Points on a hilly landscape, in no order, each with its height.
From any point a climber steps to the highest of the 2 points nearest to it. It stops when none of these is higher. Distance is the straight distance between rows; heights are no part of it.
q846 height 640: [ 60 116 151 133  80 137 123  68 154 123 144 119  84 143  88 130 103 142
 134 137 104 143  77  85  91 136 149 137 132 159 128  99 117 136 133 104
 123 129 120  92 111 142 117]
q527 height 214: [154  90 126 102 100 199  96 113 208 117 149 149 118 153 137 116  87 114
 158 135 120 128  94 137 128  99 144 110 129 160 122 123 158 135 118 140
 134 153 117 134 116 122 131]
q435 height 726: [124 152 132 160 168  98 201 137  99  82 122 141 203  95 126 100 132 119
 155 109  86  78 120 102 130  84 128 148 126 122 153 109 156 136 100 188
 125 144 121  81 120 136 119]
q295 height 70: [189 137 132  93 182 123 114 119 137  70 157 141 130 169 112 131 132 135
 141 121 139 110 128 175 206 178 120 132 170  81 109 137 104 142 104 101
 132 144 133 100 144 162 136]
q157 height 376: [166 196 131 122 152  76 148  85 110  74 128 101 170 134 107 100 172 160
 130 114 114 142 116 143 152 162 117 127 164  90 126 141  98 148 138 125
 127 134 145 143 138 133 135]
q667 height 607: [198 178 147 131 114 153 168 112 155  92 132 114 113 150 185 160 151 172
 139 183 128 121  78 171 169  90  93 161 115 105 116 103 115 140 173 148
 130 116 134 138 148  70 133]
q169 height 413: [186 110 120 121 108 147 147 157 159 171 130 172 113 103 154 134  90 111
 117 101 161 127 166 194  78  88  43 127 133 165 153 168 179 112 178 136
 118  69 145 156 101 128 129]
q976 height 349: [204 139 149 106 136 146  99 174 122 120 118 164 139 101 155 152 103 178
  72 106 178 138 165 165 129 128  45 119 104 100 151 124 133 119 169 127
 107 108 143 112 139 125  99]
q51 height 597: [ 62 139 128 117 138  81  72 136 141 138 103 103 157 133  89 111 150 108
 118 181  91 116 131  79 109 164 140 102 134 122 119 100 136 117 129 106
 155 170 134 128 137 145  80]
q11 height 679: [157 141 137 151 141 164 141 129 105 125 100 139 128 130 121 169 124 156
 120 139 150 150 109 132 147 102 141 187  90 126 143 143  46 175 126 161
 138 142 148 111 125 107 139]
q942 height 454: [ 76 135 136 126 107 109  75 169 117 153 112  98  75 124  99 129 154 112
 129 158 151 119 138 103  97 124 173  96 108 121 134 115 117 128 125 114
 102 111 113 145 146 127 106]
q665 height 367: [152 163 111 145 128 123 149 125 172 101 125 139 137 138 143 108 175 111
 121 147 125  88 114 118 167 112  96 122 109 111 122 106 175 105 108 129
 150 185 128 152 151 117 170]
q240 height 480: [186  98 119 121 143 171  90 154 133 123 146 140  96 115 122 138 131  91
 151 104 140 133 165 127 157 128 136 100 126 137 137 156 143 147 102 147
 111 145 113 138 114 150 133]
q582 height 184: [ 98  91 110 167  98 134 113 141 106 119 129 104 149  88 137 115 111 129
 131  78  99 137 121  96 100 114 113  80  87 117 155 102 152 123 128 181
 136 148 120 129 139 127  62]
q753 height 191: [ 75  84 133 142 150 127 136 137  71 159  70 123 133 104 108 145 118  86
  90 129 151 159 165 114 104 117 144 182 104 159 121 164 113  96  89 126
 131 102 114  89 147 124 159]
q858 height 271: [189 167 103 165 106 146  86 149 151 160 163 154 111 118 134 144 190 114
 143 125 169 112 113  82 187 120 103  99  80 136 133 123 146 151 137 124
 132 183 121 184 131 111 115]
q700 height 397: [ 84 121 150 120 115 114  58 207 102 138 112  79  82 148 133 153 118 140
 110 112 191 170 124 127  97  98 136  90 104 114 150 121  95 104 118 138
 123  94 115 121 164 139  98]
q876 height 131: [220 125  99 142 164 143 132  77 125 121 167 150 122 125 172 144 100 124
 159 113 136 131 124 148 152 135 106 121 117  98 165 152  85 131 135 138
 145 147 129 143 164 129 106]
q685 height 850: [164 191 117 124 150 102 127 157  96 120 126 114  94 138 122 140 183 140
 131 113 147 123 152 145 177 145 128 112 139 104 138 139 132 150 160 127
  81  93 148 171 130 156 148]
q720 height 730: [ 80  65 160 128 137 119 130 154 118 103 120 114 120 110 107 119 104 130
 143 100 122 116 132 110 107 142 157 105 129 154 132 112 158 140 129 156
  73  75 129 105 126 156 113]
q798 height 310: [104  81 116  92 124 113 158 155 139 175 181 142 170 129 169  83  91 122
 110  54 122 125 155 120 121 125 115  86 162 109 155 155 170  68 140 117
 157  77 130 123 123 147 146]
q885 height 143: [130 128 109  86 138 130 100 142 115 121 138 120 127 128 128 101 141  84
 131 132  88 125 162 122 171 129 140  92 160  81 121 117 164 101  81 117
 158 177 111 102 107 170 100]
q254 height 568: [ 94 152 161 138 144  77 116 148 104 106  97 116 162 172  66 115 166 112
 123 169  97 125  91 123 117 129 193 130 139 114 109 110  73 185 110 141
  92 143 132 105 117 167  84]
q69 height 372: [152 155 143 132 105 128 192  84 150 111  99  66 106 104 136 144 137 162
 162 100 158 129 138 137 147 135 118 151 161 151 134 149 115 109 172 134
 146  87 167 154 137 115 143]
q564 height 808: [ 36 130 108 131 159  95 101 140  93 148 122 120  96 164 109 135 176  85
 150 125 111  88 166  89 116 116 182 150 146 183 147 126 108 131 118 165
 142 180 117 111 104 145  95]
q929 height 333: [172 153 165 145 113 128 189 154 121 160 119 180 148 100 136 134 145 133
  56  84 131  89 133 122 141 105  87 154 114 125 106 153 158 127 183 135
  90  87 121 125 152 100 165]
q163 height 541: [101 102 132  96 176 111  99 170  57 109 132 140 152 110 151 148  95 111
 148  75 140 151 215 136 101 141 104 124 128 147 149 146 123  96 132 197
  97  89 107 103 104 162  96]
q161 height 361: [179 135 160 105 101 142 128 148 148 164 131 157 124  75 165 120 111 169
  89 104 174 149 152 167  72 111  46 134 123 138 163 112 154  82 193 107
 128  69 134 130 114 112  98]
q513 height 466: [142 203 177 141  72 145 128 133 187 127  98 169  91 145 154 150 150 141
 140 150 139 101  62 131 128  89  95 128  96 154 136  82 156 113 193 134
 123 159 114 159 145  78 144]
q897 height 563: [172 115 114 125 136 162  81 131  98 121 141 128 108  86 114 144 109 120
 126 130 133 173 179 145 137 180 115 115 144 117 119 146 117 150 110 109
 109 140 131 138 106 138 123]
q110 height 220: [ 67  73 140 124 178 108 133 117 110 139  61 122 144 109 101 150 135  84
 133 162 149 116 158 122  84 149 167 168 111 153 121 130  94 113 108 133
 128 121 143 107 156 145 136]
q837 height 526: [163 208 152 140 107 151 168 119 160 117 102 165 101 166 174 150 152 138
 124 161 121 115  83 161 152  93  63 159 107 145 129 117 129 124 183 149
 137 154 123 157 164  68 193]
q873 height 698: [162 156 126 129 144 166 169 109 143  90 120 109 135 147 157 168 131 185
 119 222 114 132  86 156 164 126 129 199 124  89 108 113  71 169 123 106
 157 142 146 129 131  78 136]
q816 height 525: [129  80 133 153 109 139 123 146 128  99 138 124 137 122 125 147  97 154
 101 126 137 166 114 155 133 175 120 106 137  63  98 103 121 128  87  98
  99 146 163  84 121 157 107]
q862 height 59: [107 119 124 163  66 143 165 122 156 186 131 132  80 141 121 124 122 130
  93 126 120 140  91  99 130 117 142 136 137 138 111 142 158 136 113  63
 126 121 122 154 139  91 192]
q247 height 433: [114 111 164 111 151  97  90 186 100 103 106 127 136 138 142 174  93 145
 104  97 188 154 142 148  99 135 116 119 114  90 149 126 101 105 139 156
 100  89 144  98 159 147  94]
q670 height 703: [ 83 117 153 153 117  84 163 123  81 122 117 115 150  85  87 137 135 121
 118 140 144 125 134 113  66 153 156 143  97  94 128 146 117 123 121 112
  64  65 128  94 134 143 114]
q783 height 501: [ 71 111 142 140  83 122 114 158 169 135 125 125  61 118  98 121 163 136
 132 170 159  91 120  99  87 133 126 102 113 144 143  78 177 119 162  81
 115 120 138 154 134 139 109]
q279 height 37: [118 103 141 136 109 160 130 161 140 188 141 142  68 154 134 144  93 165
  88 145 132 138 103 135 121 126 146 145 154 128 119 142 142 153 128  58
 106  65 126 133 129 101 175]
q118 height 410: [ 88 178 168 129 125  92 138 121 120 124  90 122 107 110  92 116 167 122
 137 141 128  92  98  92  89 134 154 123 110 133 136 117 139 147 161 133
 102 111 109 151 145 108 121]
q554 height 641: [122 104 102 158 144 126 125  51 146 116 162 120 185 121 119 103 165 129
 158 150 105 125 120  82 109 158 152 119 145 143 102 121  99 145 107 111
 174 207 126 135 139 108 131]
q839 height 542: [ 72 130 139 116  81 130  63 145 154 118 112 114 123  89  76 123 164 110
 133 187 147  81 125  59  81 136 126  88 118 128 125 104 180 113 145  81
 138 171 115 124 135 121  78]
q588 height 600: [120 146 121 105 155 121 150 112 161 123 146 169 112 186 151 110  99 106
 112 114  96  97 117 145 110  75 146 145 119 136 143 136 143 110 129 168
 129 151 102 103 118 138 154]
q827 height 257: [ 95 114 143  87  75 145 163 105 161 116 121  89 104 123 145  93  84 157
 148 116 122 129 103 164  88  99 134 114 121 123 148 105 140  87 149 115
 151  64 141 111 120 150 122]
q704 height 293: [176 155 210 138  99 129 184 129 136 129  89 138 128 117 120 134 178 149
  98 102 154 108  81 134 163 106 104 145 126 146  88 139 133 133 171 125
 105  89 113 124 177  99 165]
q713 height 819: [124 110 129 160 167 123 129 140 132  93 134 150 120 117 104 135 127 118
 128 122 117 105 150 128 113 162 127 138 114 143 134 106 154 175 141 148
  63 129 132 139 106 142 123]
q167 height 121: [111 181 139  97  77 139  72 135 108 168 104 114 122  98 125 100 128 153
 103 117 132 150 110  92  81  92 112 103  79 132 166 112 162 110 169 135
 137 112  92 153 134  96 102]
q802 height 464: [222 161 147 142  96 123 144 125 127 129 129 105 157 108 130 133 167 167
 101  87 157 142 100 109 185 125  96 106 134 119 115 141 102 146 141 153
 144 139 136 134 169 114 117]
q584 height 432: [ 95 119 117 107 126 121 131  96 131 144  97 115 173 178 109  88 153 102
 111 178  83 134 108 130 165 113 190 153 144 138  66 111 106 116  86 119
 167 176 132 102 133 133 158]
q297 height 392: [121  99  70 169 206  98 112 136  47 118 153 153 129 169 137 152 145  86
 154  87 125 127 166 128 164 128 123 147 124 133 167 136  97 148  98 169
 109 176 134 106 119 175  86]
q366 height 714: [ 51 108 159 121  90 110 151  71 134 104 133 136 110 112  78  92 128 109
 148 136  73 105  75  60 100 101 163 143 113 169 119 106 168 127 115 115
 116 103  75  94 119 143 117]
q810 height 44: [137 127 141  93 144 135  93 142 151 111 144 107 125 176  96 125 150 125
 145 151 126 140 115 150 191 149 167 131 151 124  87 118  82 149  89 129
 144 158 149 116 123 161 119]
q429 height 375: [ 65 160 178 131 166  83 161 101 102 112  97 161 122 147  74 120 149 123
 121 130  99 105  95 111  89 130 163 174 120 156 120 115 108 161 148 136
 103 124  97 118 137 115 159]
q250 height 575: [134 173 196 141 152 116 130 159 163 118 119 123 155 153  82 148 182 133
 134 183 163 108  70 123 159 140 138 148 126 132  98 133  65 172 129 116
 124 135 148 147 166 110 157]
q426 height 482: [133 118 130 155 105 118 148 140 130 115 112  97 139  98 136 143 124 142
 110 130 161 144 134 153 105 143  90 110 111  73 130 115 138  92 110 100
 105 119 157 109 139 143 106]
q785 height 156: [ 68 103 147 104 112 126 103 111  97 161  71  90 128 100  97 112 142  95
 108 120 134 151 123  92 121 108 158 138 108 147 114 149 143  99  98 113
 170 110 102 116 148 115 125]
q353 height 61: [111  97  95 115 151 118  54 177 101 169 128 126 162 111 113 134 158  78
 134 180 133 132 173  98 192 181 149 105 134 134  82 134 110 134  65 118
 193 188 135 160 130 141 107]
q843 height 111: [204  98  81 136 156 146 157  84 117 120 191 164 118 140 158 130  90 111
 156  86 122 136 145 164 147 139 131 133 150  95 138 191 100 127 103 112
 110 125 126 122 125 154 137]
q341 height 766: [148 107  92 125 147 145 138  56 141 141 122 119 142 136 140 114 109 149
 150 196  84 136 131 147 124 171 171 138 148 150  87 139  90 166 118 116
 135 125 131 180 130  94 170]
q614 height 91: [162 105 101 105 162 104 171  82 127  92 166 137 159 147 136 123 129 128
 154 108 120 119 158 162 156 171 157 137 175  71 107 166  87 101 114 114
 118 120 141 106 135 167 144]
q978 height 912: [127  97  89 107 140 153 128  72 118 176 136 133 122 122 160 141  61 131
 115 171  99 162 156 157  93 180 151 134 164 112 120 163  99 136 109  90
 150 118 140 140  95 121 164]
q438 height 193: [ 90 103 116 121  98 164 115 113 168 117 108  84  71 142  96 130 132  88
 159 116 145 114 145 126 140 109 157 133 147 174 113 134 139 110  97 134
 173 156 146 122 112 159 129]
q376 height 154: [131 109 113 157  63 159  94 156 103 156 120 108 125  77 154 111 100 127
 112 106 128 166 149 100  69  87  89  95  78 147 152 121 154 109 143 148
 133 122  95 151 123 102  84]
q328 height 801: [ 70 115 168 144 113  76 173  97  96 124 141 132 155  83  89 103 127 120
 116 112  94 112  88  62  84 117 145 124 107 138 131 125 142 125 128 111
 107  90  86  74 135 129 105]
q68 height 630: [134 117 103  81 140 126 120 154 108 128 158 146 154  99 148 109 105 129
 107 137 132 149 204 160  96 183  93 103 143  75 133 134 171  92 128  78
 105  86 123 120  95 152 136]
q714 height 389: [181 159  93  82 159 154  95 112  92 124 131 149 108 139 135 117 129 134
 125 163  96 133 161 177 150 144 168 134 109  65 127 163  99 166 123 108
  86  98 104 138 116 141 123]
q316 height 78: [128 107 131 140  82 147 192  96 140 154 140 139 143 130 134  95  95 148
  71 113  98 134  94 131 131 125 136 135 143 103  92 148 163 115 107  76
 131 100 113  89 115 122 186]
q657 height 370: [189 138 129 141 120 159  87 127 147 186 100 140  83 105 173 165 171 127
 147 162 173 124 154 150 119 126  76 121 114 167 118 118 166 126 172 101
 115 130 135 178 105 113 123]
q194 height 596: [144 119 140 154 145 122 149 100 118 145 110 112 133  97 131 163 132 168
 132 151 155 143 115 115 108 131 158 149 107 105 154 151  52 156 158 135
 109 104 139 146 153  95 126]
q274 height 534: [154 129 111 106 137 140 133 159 141 135 131 172 118 141 152 109  81  83
 127  95 104  90 126 127 108  65 124 120 105 152 154 134 175 132 134 207
 111 123  96 124 110 136 125]
q678 height 346: [129 178 122 131 138  78 198  70 144  99 136  82 140 128 137 130 154 168
 140 140 130 130 125 139 124 154 122 151 170  93 132 142  91 111 159 103
 147 110 167 152 155 107 151]
q516 height 738: [151 145 156 165 138 114 177 148 134  78 103 163 137 120 113 152 129 138
 121  83 143 104 120 141 134 134 103 153 112 150 131 112 143 160 143 183
  96 134 146 130 137 124 143]
q424 height 569: [136 180 107 115 135 141  97  90 137 107 182 128 124 190 132 100 164 140
 185 130 101 146 102 115 130  92 180 149 136 190 132 138  84 162 141 186
 130 152 103 173 134  86 161]
q508 height 590: [193 121 116 137 131 123 140  69 141 106 158 125 199 121 152  93 155 141
 132 134 134 136  92 113 147 119 145 116 141 101 106 136  82 121  90 131
 173 193 114 131 168 107 145]
q136 height 168: [ 67 108 103 167  82 131 102 139 140 121 122  89 142 121 121  94 130 153
 130 118  96 148 104  85 111 133 118  79  99 136 141  78 183 132 135 120
 138 149 128 158 121 126  97]
q326 height 334: [123 145 165 131 133 129 192 101  99 108  97 153 114 131  93 125 122 133
 144  97 127 116 114 149 102  98 171 193 114 170 120 159  87 167 139 171
 110  99 120 107 111 124 164]
q735 height 207: [114 112 114 130  91 119 148 132 123  89 140 119 118  88 151 107  89 134
 156  52 138 120 136 157  80 121  98  81  87 138 170 102 150 106 151 188
 137 109 126 130 105 149  57]
q867 height 498: [ 99 137 128 112 147  75 135 116  98 128  96 116 200 189 106  90 164 115
  90 175  71 129 119 139 147 134 177 144 154  94  85 126  80 144 100 118
 131 155 134  93 117 161 114]
q727 height 469: [153  95 132 107 136 147 133 186 141 130 141 169 125 112 158 110  85 112
 123  77 141 105 168 161  92  97  86 101 114 147 170 131 191 105 155 162
 100  72 126 131 104 142 109]
q497 height 584: [ 92 113 143 139 116 123 136 113 174  91 139 104 100 159 121 151  97 164
 129 130 123 156  84 141 128 148 146 130 156 112 128  86 104 127 133 104
 122 133 163  98 126 150 124]
q686 height 494: [111 171 126 100 138 142 107  98 170 114 148 123  87 186 114 123 121 152
 161 159  93 130 106 133 128 129 168 143 141 159 131 115 100 150 161 148
 123 121 124 170 122 108 146]
q930 height 330: [144 157 129  76 123 158 113 132 130 144 112 110  70 132 144 141 101 147
 113 175 116 150 140 167 116 107 160 137 129  83 144 137 105 125 133 109
 115  85 124 120 107 134 139]
q296 height 155: [222 125  83 147 166 163 106  77 144 135 177 182 137 145 146 142 118 100
 162 129 128 130 118 124 140 114 120 146 118 145 140 166  90 165 106 136
 156 200 111 154 136 108 140]
q244 height 417: [188 131  75 143 124 159 130 129 145 137 126 129  93 159 130 123 119  95
 135 122 123 122 141 156 164 115 114 133 134 140 126 160 164 144  88 137
 139 156 140 158 115 146 170]
q991 height 644: [120 172 117 142 173  69 170 107  71  95  91 121 166  91 107 115 159 130
 147 135 132 102 155 137  86 153 144 139  95 107 155 124 107 159 150 165
  87 112 137 144 116 141 120]
q59 height 400: [146 146 139 130  99 160 156  91 176 121 117  69  83 119 149 164 124 155
 163 161 146 120 114 114 147 125 116 155 164 155 142 128 115 136 173 110
 175 117 154 176 129  78 131]
q216 height 335: [164 171  91 142 129 127 112 111 164 145 131 142 112 130 158 140 135 134
 112 170 143 115 114 145 146 155  90 121 120  91 130  94 148 107 134  71
 163 167 147 170 127 108 155]
q291 height 287: [146 133 126  74 100 159 136 126 135 140 104 107 113 116 145 101 108 127
 124 118 123 141 140 167 122 106 129 106 114 111 134 133 155  99 122 138
 136  81 124 127 109 150 145]
q180 height 169: [ 99 112  99 129 132 133 140 119 132 107 121  99 121 120 123 115 138  97
 128 100 117 120 170 120 131 130 121 132 142 123 131 126 161  84 102 124
 165 173 147 107 110 166 117]
q765 height 227: [125 132  78 173 108 146  53 189 134 166 150 132 130 114 142 128 148 121
 114 133 149 135 135  91 142 113  91  80  78 120 143 100 176 129 109 103
 133 174 115 167 122 100 104]
q820 height 661: [123 146 132 119 147  97 180 108 141  89 153 130 161 140 136  95 122 129
 129 109  85  96 109 117 116 107 139 122 127 125 129 110 152 115 128 166
 113 141 107  99 130 138 128]
q576 height 642: [ 55 113 145 134 147  61 115 180  62 101 145 126 162 103 144 147 101 124
 149  41 136 135 176 109 110 131  91 119 155 141 152 129 126  77 126 188
 121 113 125  75 114 157  55]
q282 height 390: [138 148 139  96 147 124  89 179 104 103 115 143 126 151 138 153 103 179
  83 113 161 134 143 184 125 139  92 140  98  72 135 132 137 131 152 127
  85  81 139 104 132 139 126]
q117 height 266: [140  71  97  93  94 159 120 113 160 166 165 146 127 122 183  91  93 135
 142  87 132 133 134 138 110 120 109  69 165 116 148 144 162  87 120 101
 189 140 126 152 127 138 130]
q49 height 663: [117 174 176 156 121 116 143 152 153  82 118 119 144 147  81 129 171 136
 134 117 127 108  89 124 164 134 118 138 115 167 110  94 128 171 132 162
 112 156 144 148 138 114 158]
q259 height 363: [163 107  51 175 113 153 107 143 124 144 126 116  87 124 151 131 105 103
 121 126 152 148 170 185 143 154  76 110 131 130 131 128 175 113  89  80
 156 151 156 169 110 137 133]
q599 height 302: [119 150 134 137 127 116 120 146 163 172  96  96 120 138 140 158 144 157
 104 159 172 132 104 119 156 160 104 123 131 117 123 109 123 125 146  83
 172 133 160 174 155  98 167]
q572 height 833: [ 92 136 113 119 157  94 145 132  78 124 125 130 107 193 130 106 153 101
 159 102 111 101 132 133 149  93 200 144 146 170 141 118  94 154 113 205
 112 152 105 101  91 161 117]
q19 height 424: [168 155 167 139  84 173 111 114 193 153 114 162  95 113 139 158 167 111
 149 185 161  97  91 107 119 115  98 130 112 168 122 100 170 128 175  96
 111 168 125 155 117  93 139]
q224 height 429: [147  94 130 154 104 117 143 179  98 158 142 121 158  74 151 133 123 143
  84  98 185 161 166 116 104 136  79 111 118  99 118 150 140  74 129 103
  96  91 120 126 160 113 129]
q977 height 103: [111  89  97 110 151 126  60 179  83 139 125 120 130 120 131 113 157  38
 151 172 102 151 189 125 179 148 144  89 153  81  93 130 119 104  48 115
 173 191 116 115 152 166  70]
q28 height 127: [ 72  91 169  99  94 119 115 129 124 151 113 100  77 100  93 134 116 118
  98 107 162 157 130 108 115 121 127 128 143 154 122 158 144  83 101  61
 156  75 109  94 148 123 134]
q972 height 280: [168 146  83 120 123 162  91 103 151 122 137 100  48 119 138 134 118 106
 186 139 140 125 155 159 131 132 118 125 127 124 164 136 129 115 142 101
 154 144 137 170 105 142  87]
q333 height 675: [  4 107 117 108 151  95  81 105 106 156 109  93 138 140  94 124 156 108
 136 144  92 106 153  68 116 147 144 113 167 177 123 126 137 109 145 115
 161 169 117 108 116 139  79]
q220 height 377: [166 102 153 160 101 135 167 173 110 170 136 152 151  83 116 143 131 118
  59  57 159 118 146  93 127 106 113 144 123 116 108 160 137  94 142 130
 106  80 123 105 172 117 136]
q200 height 729: [ 51 108 147 157 157  49 167 147  79  95 142 138 184 124 116 150 115 128
 146  78 130 103 145 102 117 134 125 146 167 128 145 124 142  97 128 171
 102 128 147  48 104 168  79]
q3 height 711: [151 108  77 139 131 171  75 131  86 171 147 142 111 127 163 159  60 144
 102 153 129 180 154 161 134 182 119 117 143 110 120 154 103 163  94  93
 150 150 135 153  97 108 150]
q511 height 245: [ 88  62 132 120 171 134 117 120 167 154 101 135 112 151 118 171 120  92
 134 166 142 121 146 134 136 162 169 156 138 152 103 128  92 125 112 119
 140 148 159 122 144 140 149]
q452 height 508: [ 77 130 118 105 126 106 141 187 105 123 177 148 180  94 151 106  98 111
 108 121 138 156 197 133  65 129  70 105 128  94 154 138 161  52 124  89
 114  87  97  95  93 141 127]
q661 height 101: [ 97 102 174  89  90 137 149  86 125 133 113 132 124  94  80 100  91 134
  95  92  97 155  99 117 123 122 115 140 129 150 106 141 172 114 113  79
 132  66  99  77 116 125 143]
q115 height 760: [135 122  99  97 141 136 124 128 112 163 121 152 126  97 153 150  75 152
  93 200 128 147 176 168  89 188 122 128 142  63 110 143 115 102 113  53
 127 109 139 118 119 121 151]
q549 height 678: [103 177 127 112 138 109 117 115 102  93 146 138 142 185 105  87 175 116
 179 107  97 123 109 105 142  86 177 149 141 200 122 102  98 162 122 205
 147 182  95 136 107 118 145]
q83 height 631: [ 96 100 121 134 157  97 131 114  72 126 117 119 171  87 102 113 139 116
 140 173 104 128 163 117  69 160 167 116 112  88 133 134  90 140 120 126
  77 103 124 130 127 152  91]
q590 height 643: [ 74  91 182 130 152  88 107 162  87 117 109 132 145 150  85 146 134 110
 122 124 126 119 118 113 119 139 172 130 149 137 115 123 109 159 111 152
  63 117 120  66 111 162  86]
q402 height 264: [ 90 106 151 146 118 145 138  99 179 169 138 130  98 188 125 154 108 115
 129 100 124 143  72 116 146  96 150 178 150 208 103 142 105 137 117 129
 178 140 132 123 147  96 171]
q558 height 527: [230 171 143 119 140 149 128 100 130  99 145 138 176 132 133 120 178 167
 137 148 141 140  84 139 181 120 125 125 123 115 111 135  70 173 123 144
 149 143 118 126 162  98 143]
q543 height 239: [132  82 126 111  92 169 111 130 175 141 173 154 102 163 170 121  75 144
 120  94 121 153  98 142 125 100 121  97 137 101 148 104 135  97 124 117
 157 153 132 111 115 129 106]
q957 height 230: [108 137 141 122  67 118 161 153 100 114 126 101 110  96 142 111  84 170
 134  77 159 147 133 176  73 121 107 117  96 125 157 108 137  94 162 158
 114  45 142 118 107 138  88]
q420 height 192: [111 137 106 141  80 147  75 153 161 132 154 137 137 116 116  99 135 129
 116 164 100 129 109  99 136 148 122  94 119 107 128  62 185 131 113  78
 125 179 127 155 102 129 111]
q697 height 442: [133 134 147  84 123 162 116 112 176 135 134  98 102 161 147 149 101 175
 149 172 121 149  83 115 161 121 156 141 159 139 128 117 104 147 161 112
 147  94 121 163 138  73 142]
q821 height 453: [215 137 107  99 138 176 140  90 104 130 125 126 146 123 155 127 142 165
 130 159 123 135 123 161 170 127 154 124 122  83 110 177  89 168 131 130
 121  89 108 133 138 121 149]
q632 height 456: [130  90 106 141 184 128 116 135  72  94 139 154 135 112 134 138 110  78
 173  84 113 126 177 146 120 118 124 127 112 138 160 141 126 129 107 195
  93 136 115  99 101 171  84]
q155 height 835: [ 65 149 153 140 162  50 210 152  83 102 137 126 206 107 141 117 116 110
 174  99 100  63 126 113 131 103 145 131 160 112 151 114 143  92 111 185
 136 110 114  46 102 164  90]
q10 height 694: [130  73 101 150 120 142 157  58 169 125 128 127 171 125 144 107  99 131
 136 154 103 125 106 121 108 142 143 114 119 145 103 117 141 123 108 123
 132 153 121 142 150  97 152]
q660 height 226: [ 98 115 114 136 125 167 108 133 180 154 145 117  99 186 116 156 114 119
 146 102 139 144 113 128 180 131 135 150 154 191 110 132 119 131  99 127
 184 176 169 133 100 137 161]
q145 height 822: [127 157 137 141 143 177 132 110 157 105 135 136 137 172 129 155 114 173
 126 184  98 152  69 143 151 103 139 198 100 144 109 123  64 186 130 147
 152 152 141 122 116  78 160]
q895 height 419: [ 64 137 149 114 147  83 143 181  89 124 128 111 173  92 127 113 106 117
 109 117 111 115 166 100 101 112 103 117 133 101 148 121 180  76 118 120
 115  83 111  75 121 149 118]
q340 height 272: [117 122 151 114 174 116 120 130 185 142  90 137 107 131 119 166 143 131
 128 183 161  99 130 134 133 175 130 145 130 153 115 115 121 135 154  93
 125 121 161 165 161 109 180]
q397 height 314: [160 125  83 151  99 179  64 138 165 141 153 116  71 134 117 128 111 127
 171 145 135 150 135 174 157 162  93 109 125 152 133 105 155 153 123  90
 157 147 154 197  81 127 106]
q925 height 712: [136 189 120 133 162  74 136 158  59 105  83 107 139 119  81 114 204 118
 127 137 129 109 163 124 146 139 154 132 131 116 129 129 122 182 133 148
  94 119 146 160 123 156 125]
q941 height 324: [106 115  72 157 181 115  94 161  95 153 152 144 130 160 140 142 130 104
 100 101  99 138 167 102 154 136 119 121 134 122 151 136 142 140 103 140
 115 159 126 130 110 130 141]
q951 height 299: [141 103 147 151 112 163 178  98 162 121 122 126  92 162 130 145  90 137
 141 102 115 131  82 152 129  84 163 173 129 181 112 161  98 161 134 166
 121  88 137 116 154 112 159]
q723 height 315: [210 151 135 164  93 153 101 147 143 185 130 157 107 102 155 150 167 128
 108  93 161 126 126 109 156 109  67 102 102 168 123 126 157 143 178 143
 124 146 133 177 128  99 123]
q946 height 418: [194 160 123 133 138  94 126 119  95 101 129 103 181 112 121 120 152 150
 107  85 147 140 123 122 175 155  85  89 138  74 135 146 125 121 123 140
 143 140 157 126 153 158 105]
q625 height 380: [142 146 116 116 148 124 156 101 142 103  91 132 172 158 123  96 172 113
 122 167 105 126 121 133 150  99 148 153 122 139  99 128 118 134 109 150
 146 146 129 144 162 109 188]
q959 height 362: [ 99 101 125 119 132 104 172 142 109 150 155 113 179  95 135  90 119 121
 108  88  97 113 146  84 127 134 115 108 177 114 134 144 193 100 125 102
 128 105 117 115 109 138 144]
q262 height 185: [188 130 115 144 118 171 103 119 196 145 195 171 126 158 150 147 101 139
 142 142 128 131  84 119 146 118 132 125 133 156 104 137 124 163 117 131
 136 167 114 163 129  83 172]

Call two points neighbours if one is among the 2 nearest of the other. Go from one point of each pair to the other, from neighbour to neighbour, staying as high as possible. Name the lowest point that can't be avoided.
q247, q572 | q700
q572, q155 | q976
q328, q685 | q83

For each start below, name the point where the climber stops.
q929 | q328
q420 | q145
q161 | q155
q262 | q978
q110 | q713
